A landscape with many valleys, sampled at points; each row gives a point and its height.
A ball rolls from a point to the lowest of its 2 nearest points, and stops where none of them is lower. Distance is the straight distance between rows; heights are no part of it.
kuvin (h 197): 5  28  15  10  -9  -6  -6  -10  14  11  13  13  0  -8  18  -2  6  -14  13  -21  -6  15
Zeset (h 445): -3  28  -3  0  0  4  9  7  17  -7  24  11  10  18  -5  -12  -8  -6  3  -4  6  2
Pebi (h 614): -3  -5  14  9  12  -1  -6  -11  0  8  -18  -7  -12  3  -31  23  6  -9  -6  8  -7  -7
Mavi (h 326): -10  7  9  -23  5  3  3  -6  5  -6  -13  8  -5  4  6  -21  7  -1  -11  1  8  -7
gimav (h 329): -9  7  18  -4  -6  -16  5  0  2  8  18  7  10  -9  26  -4  -5  2  14  -10  -4  2
bipi (h 291): -4  -13  -3  -7  -6  4  10  -6  5  -12  0  8  24  7  11  -30  2  -11  2  -1  -13  14
Rulez (h 597): -10  -14  4  -7  9  -3  -11  -7  -7  1  -30  0  -14  1  -9  8  -3  -12  -11  -13  -5  -4
val (h 338): 21  3  -12  14  -8  -6  11  -9  5  17  -4  -14  -15  13  -13  21  5  14  -14  1  1  -21
Bavop (h 670): 2  -18  1  18  10  15  6  -9  -8  10  0  -5  2  25  -35  21  -6  2  -7  -4  -9  2
lati (h 254): 23  10  -19  14  3  7  9  -4  13  16  5  -13  -16  14  -10  9  -2  29  -10  -9  11  -10
tiri (h 454): -19  -2  -10  -9  13  2  2  21  -8  -15  -12  4  -7  -13  15  0  0  15  -9  1  8  17
pov (h 331): 8  12  -2  3  2  -5  0  -11  -5  3  -8  4  0  26  -13  2  -6  -5  -2  -20  -24  0
Tuvo (h 701): -20  -20  -4  7  -3  5  -13  8  13  -2  12  10  12  -6  -17  -4  -1  -18  23  12  14  5
liv (h 360): 12  0  -6  -1  -14  -1  0  -14  -3  -5  3  -3  12  11  12  -27  -5  -16  -2  -8  -17  10
pedas (h 415): 12  6  -1  10  -12  -13  -3  -16  -4  12  -3  -18  -4  7  -23  8  3  9  -7  -11  -2  -15
Ginop (h 390): -4  0  9  5  -6  -10  10  -2  5  1  18  5  18  0  15  -15  -8  2  20  3  -7  12
kav (h 120): 14  20  13  20  -17  -6  -12  -18  7  14  6  -5  4  -4  6  -6  -4  -16  7  -30  -6  20
suro (h 499): 12  -19  -7  4  -8  3  -15  -15  -29  0  -17  -26  -3  -2  3  4  -4  -16  -8  -4  -12  -1
tosal (h 469): 12  -8  1  9  -7  -7  -10  -22  -9  15  -4  -21  1  5  -18  7  -4  -9  -7  -18  -1  -10
Vepa (h 330): 6  -3  18  -9  -10  -2  -10  -21  -10  -1  -1  -12  8  -9  -2  -17  -2  -10  -4  0  3  -5
Ropo (h 394): 10  20  -15  11  -10  1  12  6  18  -6  23  5  5  22  0  -11  -7  6  -2  -6  5  2
Nula (h 545): 5  -18  4  -2  -9  -13  -17  -4  -22  -15  -15  -19  1  -11  3  4  -8  -9  -15  0  4  -3
megu (h 666): -22  -31  1  2  5  -4  -5  17  6  -11  5  6  12  -15  -11  7  5  -5  20  12  5  -1
dup (h 656): -1  6  -11  -6  3  2  20  16  21  -7  19  11  10  12  9  -8  13  -5  7  14  -10  -7
sulal (h 441): -2  8  4  -4  0  -11  -13  -7  -16  9  -1  -1  -10  0  -6  13  -10  3  2  -20  -10  -11
geg (h 514): 7  23  -3  4  8  1  -1  -3  8  10  -5  -13  -26  12  -21  14  -6  2  -9  14  2  -8
Garav (h 304): 6  17  4  6  -17  -10  -19  -6  -23  -1  5  -3  3  -7  -11  -3  -8  -3  -2  -2  5  8
Gizut (h 401): 7  21  -5  -6  -2  -7  -3  3  -9  -1  0  8  -11  12  -4  2  -3  3  0  -17  -21  -8
zivib (h 632): -1  -26  -11  4  1  10  2  10  7  -16  -4  8  13  -1  -6  5  6  -1  6  39  23  -1
lako (h 759): -10  -12  16  2  -1  5  8  -1  28  0  11  12  6  0  -6  -18  10  -9  22  4  -8  12
nitav (h 559): -13  -8  -18  -18  21  23  15  23  15  -2  4  8  3  7  10  2  18  3  9  22  1  -4
voli (h 452): -18  -6  10  -12  1  -11  4  18  -12  -12  1  4  3  -17  6  -9  12  16  6  -9  -2  4
moz (h 496): 8  -8  -1  -10  3  5  -1  -10  -4  -6  -22  -4  -11  3  -2  -4  -1  9  -14  10  3  3
dut (h 26): -12  -10  21  0  -2  -12  -8  4  -6  1  6  11  20  -20  16  6  10  -11  20  7  13  8
Palu (h 450): -12  16  8  -14  27  5  4  18  10  3  25  -5  0  -18  4  6  -10  -10  6  14  11  -9
Fon (h 697): 12  -9  -3  10  2  14  -6  -16  -13  7  -12  -2  0  18  -37  10  -4  8  -5  -8  -16  7
Rizir (h 628): -9  -28  -1  4  1  -9  2  19  2  -23  3  2  9  -19  6  6  0  7  7  17  6  -3
bul (h 550): 4  -22  -8  -5  2  12  -6  -18  -10  4  -29  -3  -9  12  -10  2  -5  -7  -16  -1  -10  -6
lasak (h 328): 13  20  -16  9  -6  0  4  1  11  8  15  -5  -15  15  -10  -1  0  14  -4  -14  0  -4
vit (h 229): -6  -4  29  -6  6  -13  -17  -1  -1  -1  -5  10  5  -33  20  9  -2  -2  4  -12  24  6
nuf (h 264): 11  22  5  10  0  -5  -11  -17  1  3  -7  7  -3  23  -8  -2  -3  -18  3  -29  -19  10
Par (h 732): -15  -7  3  -5  -4  7  -1  6  17  0  13  15  13  -2  -9  -12  7  -11  24  5  4  5
gezed (h 431): -3  11  6  -23  14  0  0  -8  -1  -6  -22  -3  -18  3  3  -1  0  12  -9  9  0  -3
rokaz (h 218): -8  1  11  -17  -4  -1  -9  -3  -5  -11  -12  2  8  -8  -3  -19  8  -7  -8  3  6  1
luker (h 585): 7  2  -3  -6  12  1  8  -12  3  8  -10  -3  -20  18  0  14  -9  13  -6  0  -11  -19
doz (h 380): -23  -2  0  -8  13  -8  0  31  -16  -11  7  5  6  -15  13  2  -2  7  5  0  2  6
tadok (h 494): 2  -5  0  -6  -4  -4  20  -5  9  -8  10  -3  -1  1  18  -7  -8  14  1  8  -8  -4
pidad (h 272): 23  24  -18  7  8  24  13  11  7  7  14  4  -18  -2  17  5  -1  17  -5  6  -1  -13
fotuk (h 426): -28  -32  -8  -4  7  -3  11  13  2  -10  -14  -4  16  -10  7  -8  14  2  10  6  2  19
sikel (h 368): -23  -13  -6  -8  2  0  16  11  2  -10  -8  5  20  4  12  -23  14  1  1  8  -5  23
Refe (h 564): 11  -7  -18  11  -17  7  11  2  4  -5  15  7  6  1  4  -7  4  8  -3  25  13  -3
kovug (h 404): 8  8  12  1  -9  -2  -3  -19  10  3  7  -14  -4  -5  -7  -10  -6  -1  1  4  5  3
Ravor (h 647): -13  -15  15  1  20  1  -7  -9  -6  14  -19  7  -15  10  -21  25  1  -13  -4  -4  -14  -7
Pog (h 259): -17  9  10  -17  13  -4  -9  12  -1  5  6  14  -2  -17  14  2  -3  -5  4  -12  12  -6
Nibi (h 729): 23  8  -10  8  -5  13  -5  -6  -14  4  -14  -1  -7  15  -26  12  5  18  -3  -1  -7  -7
Binol (h 460): 13  20  0  3  -11  0  3  -11  13  4  -1  -14  -16  5  -16  -3  -4  2  -9  16  6  -4
melaz (h 497): -6  1  -11  -14  19  16  16  31  9  -11  -3  12  2  -9  11  -3  27  15  0  20  3  -4
pema (h 634): 0  -6  -5  13  10  7  13  -8  2  14  -6  -1  -13  29  -16  26  -8  10  -6  -8  -14  -7
nim (h 593): 3  -17  2  4  -10  -9  -2  14  -9  -22  -5  -4  3  -20  6  3  4  9  -3  18  1  3
metik (h 260): -4  18  19  1  -1  -6  -2  3  13  14  19  19  3  -14  27  3  9  -7  13  -14  -3  12
nin (h 145): -12  -10  28  -2  2  -11  -15  5  -6  -2  -4  4  19  -38  24  7  11  1  11  -8  18  17
sib (h 365): -9  15  2  -10  8  -7  -10  13  -11  5  9  2  -15  -4  5  8  -19  -1  -5  -15  2  -11
gik (h 139): -15  4  8  -2  -7  -13  -14  14  -13  -1  4  12  16  -12  7  -1  14  -12  9  6  12  5
vati (h 410): 17  -8  -10  4  -16  3  0  -20  -10  3  1  -23  4  12  3  -16  -13  -8  -9  -9  -12  6
fabet (h 558): -2  -19  6  1  -4  -14  -10  8  -15  -22  -16  -9  -3  -26  4  1  -1  2  -11  1  4  0
mera (h 567): 4  5  2  8  12  2  -1  -6  1  9  -11  -12  -23  5  -26  28  1  -3  -4  13  3  -18
Tates (h 537): 11  5  -1  -5  -3  -2  15  -13  5  2  0  -7  -10  10  9  -2  -14  15  -4  -1  -6  -13
Nudip (h 443): -2  -4  -1  -1  -4  -1  13  1  11  -9  13  3  18  2  6  -11  -10  12  11  16  -11  8
bamom (h 528): 17  1  -11  8  -21  1  3  -6  -6  -3  5  -7  10  -2  1  -12  0  8  -5  16  6  -4
fosa (h 174): 29  16  -23  15  3  23  9  6  14  18  3  0  -20  14  3  13  2  23  -11  -7  9  -17
Let (h 512): -6  -6  -2  -7  2  -9  -5  12  -16  -10  -15  0  -18  -16  7  6  -5  9  -11  -5  -2  3
Zere (h 519): 2  -10  4  18  -8  -1  -4  -23  -8  26  -8  -13  5  13  -13  11  2  -28  -7  -16  -7  -8
lef (h 489): 23  -18  -12  5  -20  9  2  -12  -9  -8  -7  -10  6  -5  15  -9  -2  9  -12  8  -1  -3
Zom (h 220): -9  11  -1  2  -13  -10  -10  13  -14  -1  14  5  6  -9  4  0  -1  -9  7  3  5  9
dof (h 198): 14  20  10  23  -3  -6  -3  -23  13  13  -3  -9  -6  16  -10  -1  -6  -17  2  -26  -14  15
pep (h 361): -19  9  19  -18  26  5  -7  16  9  6  16  8  3  -26  15  9  -7  -14  6  0  15  -13
kevu (h 344): 11  24  -20  -3  8  20  13  19  9  -1  10  14  -11  8  14  -7  2  10  -6  2  -7  -5
fali (h 430): 1  10  -13  -16  14  16  9  22  -1  -12  1  19  -9  -2  12  -6  18  14  -6  9  -1  1
kizom (h 475): -35  -20  8  -7  15  -11  9  20  4  -11  -12  -3  14  -13  10  3  15  -3  12  -2  11  12
zimov (h 605): -15  -3  -11  -13  13  5  12  16  9  0  0  8  14  14  6  2  12  -1  18  17  -3  1
Gupup (h 598): 3  -24  -19  8  -14  8  2  4  -3  -10  5  14  15  -1  -2  -3  3  6  2  26  16  2
sariz (h 511): -12  13  0  -10  12  1  7  8  16  2  25  7  1  1  3  -9  -8  -9  6  6  13  -4
desas (h 366): 9  21  -6  15  -17  -9  -16  -11  -12  11  -1  -22  0  7  -17  -2  -8  -4  -7  -1  10  13
dofa (h 448): 24  -22  -18  7  -17  15  1  -23  -9  2  -9  -18  -3  6  0  -8  -10  -2  -15  -4  -10  -2
vas (h 147): -6  5  18  -7  -2  -2  -20  -3  -7  5  -2  13  -5  -18  7  3  -1  -4  1  -18  13  -4

Where does a ball stop that starts at each point below?
Nibi => fosa
Bavop => kav
Rulez => rokaz
megu => bipi
sariz => fosa
geg => rokaz
desas => dut
Gizut => kav
suro => bipi
Nudip => kav
nitav => fosa

Write out the way that a ball takes from each point below.
bamom => lef > dofa > vati > liv > bipi
Par => Tuvo > megu > Rizir > nim > fabet > Nula > suro > dofa > vati > liv > bipi
zimov => nitav > melaz > fali > kevu > pidad > fosa
Ravor => Rulez > bul > moz > gezed > Mavi > rokaz
lako => Ginop > gimav > metik > kuvin > kav
tosal => pedas > val > lati > fosa
Pebi => mera > geg > Binol > kovug > Vepa > rokaz
Fon => Bavop > pema > luker > Tates > tadok > Nudip > Ginop > gimav > metik > kuvin > kav
